Each row is a point on a tangle of strands that fork, close into loops and nearly touch. The rows are in no order.
Two points are linked if the straight distance between their rows is under 23.8. Some points are linked to none.
Q445: [-23  -1  12 -10  -3 -40  39  18 -15]
Q40: [ 16 -60  -6 -15 -12 -22 -19  25 -17]
Q836: [ -7  27   6  23  -1 -23   9   2  23]
Q870: [ -6 -11   2  -4   1  28 -22   4 -11]
Q826: [-13  12  16  10   0 -23 -10   4  10]
Q90: [-23   9  19 -10  -3 -45  35  12  -6]
Q970: [-16   2  29  -7  -4  25 -25  -2 -14]
Q28: [  8 -41 -14 -17  -7 -31   0  23 -13]
Q22: [  7 -49  -5  -5  -9   9 -42  23 -17]
Q965: [  5 -18 -29   5   8 -12  -8  16   6]
Q419: [-16  -4  23  -2  -4  14 -32   7 -12]
Q572: [ 19  29  -6   8  -4  36  29 -33   8]
Q255: [ -5  13  -4   7   4 -40  18   5  15]
Q460: [ -7   4  -6   0   5 -39  20   8   7]
Q269: [  1 -22 -10  -6   0 -28 -11  17  -3]
Q972: [  8 -35 -27   1   1  -3 -23  19  -3]
Q745: [-11 -12  -2 -14  -3 -39  24  19 -10]
Q934: [ 23  30   0  -2  -6  30  28 -41   6]
Q578: [  6 -17 -35   7   9  22 -16  11   4]
Q810: [  3  21 -16  24   5  24  14  -7  17]
Q262: [ 11  26 -19  23   2  33  27 -15  16]
Q610: [-10  13  11  13   2 -11  -9   6  10]
Q474: [  4 -16 -34  -5   7 -33  20  15   6]
Q149: [ 12  36  31  -7 -12  26  16 -39  -4]
Q857: [  1 -54  20 -12 -19 -22 -39  22 -24]
Q685: [  2  32  35  -3  -8  28  11 -31  -3]
Q955: [-10  -5   2   5   1  -1 -22  10   2]
Q691: [ 15  19  19 -18   2  32   5 -32  -6]
Q782: [  8   4   0 -12   6  39  -1 -14  -8]
Q12: [  5 -26 -27 -11   2 -31  19  18  -7]
Q56: [  6 -10 -34   8  11 -18   1  10  16]
Q26: [ -6  24   4  13   3 -42  27   0  22]
Q767: [ -4 -25 -14 -14  -2 -35  27  23 -14]
Q388: [ -3 -13  -1  -2  -3 -25 -16  13  -1]
Q354: [-21  -6  32   0  -8 -10 -37  10 -13]
Q560: [  1  12 -22  17   8 -25  16   2  25]
Q367: [ -9  -6  -3  -8   2 -42  25  15  -4]
Q334: [-16  14  25   0  -2 -46  11   4   4]
Q757: [ 13   8  -4 -13   8  37   8 -23  -3]
Q299: [ 20   7 -14 -14  12  40  14 -28  -1]
Q215: [  4  17  19 -12   0  35   2 -24  -9]
Q859: [ -7  -8   1   4   0 -16 -20  13   2]
Q666: [  9 -11 -34  -4  13  43  -1  -4  -2]
Q661: [ 18   4 -27  -8  14  44  17 -25   3]
Q942: [ -8  11  11   4   1  23 -11   0  -1]
Q124: [  3  46  37  10 -22  22  22 -33  -1]
Q749: [  9 -42 -19  -3  -5 -10 -27  21  -7]
Q446: [-25  -7  42  -3 -10 -22 -39  10 -14]
Q378: [  3  -6 -34   7  12 -28  17  11  15]
Q375: [  9 -55   2 -10 -13  23 -47  23 -24]
Q854: [ 16  -4 -35  -6  15  46  10 -14   1]
Q654: [-16  14  23   6  -2 -37  -3   3   7]
Q416: [ 20  32  28 -14 -10  23  13 -45  -1]
Q983: [ -4  18  -7  20   6 -20   9   1  23]
Q858: [ -1  -2   1  -8   4  37 -11  -5 -10]
Q559: [-2 18 -7 22  5 11  4 -1 19]
Q590: [  0  23  26  -1  -3  30   4 -19  -5]
Q927: [ -7  32  10  25  -4 -36  21  -3  25]
Q453: [ 20  22  21 -21  -2  25   4 -43  -3]
Q106: [ 15  24 -14  10   2  37  27 -26  11]
Q764: [-15  -8  20   0  -5   2 -33  11 -10]
Q778: [  8 -15 -37   3  12  35 -11   8   0]
Q160: [-20  17  27  -5  -2 -50  28   6   0]
Q409: [-7 17 -1 19  4  1 -2  2 15]
Q966: [  4 -23 -33   6   7   3 -17  15   4]
Q467: [-11   6  10   8   1  12 -15   5   0]
Q422: [-11  10  26  -1   1  25 -16  -4 -10]
Q520: [  8 -44 -13  -3  -8   4 -35  23 -14]

How many points has the smallest loop of links through each point below? Write 0 if it is on no loop.
Q590 -> 7
Q927 -> 0
Q354 -> 0

A piece is all that can be reached along the links. How many separate loops has the piece of each point below (a circle has one, a figure eight two, a Y none), and how many tips (points with one link)?
Q934 -> loops 0, tips 2
Q416 -> loops 1, tips 0
Q870 -> loops 0, tips 3
Q269 -> loops 0, tips 2

A tip is a point with one link. Name the tips that can be reached along the links from each point below, in the order of the rows.
Q654 -> Q445, Q934
Q299 -> Q870, Q560, Q375
Q419 -> Q269, Q446
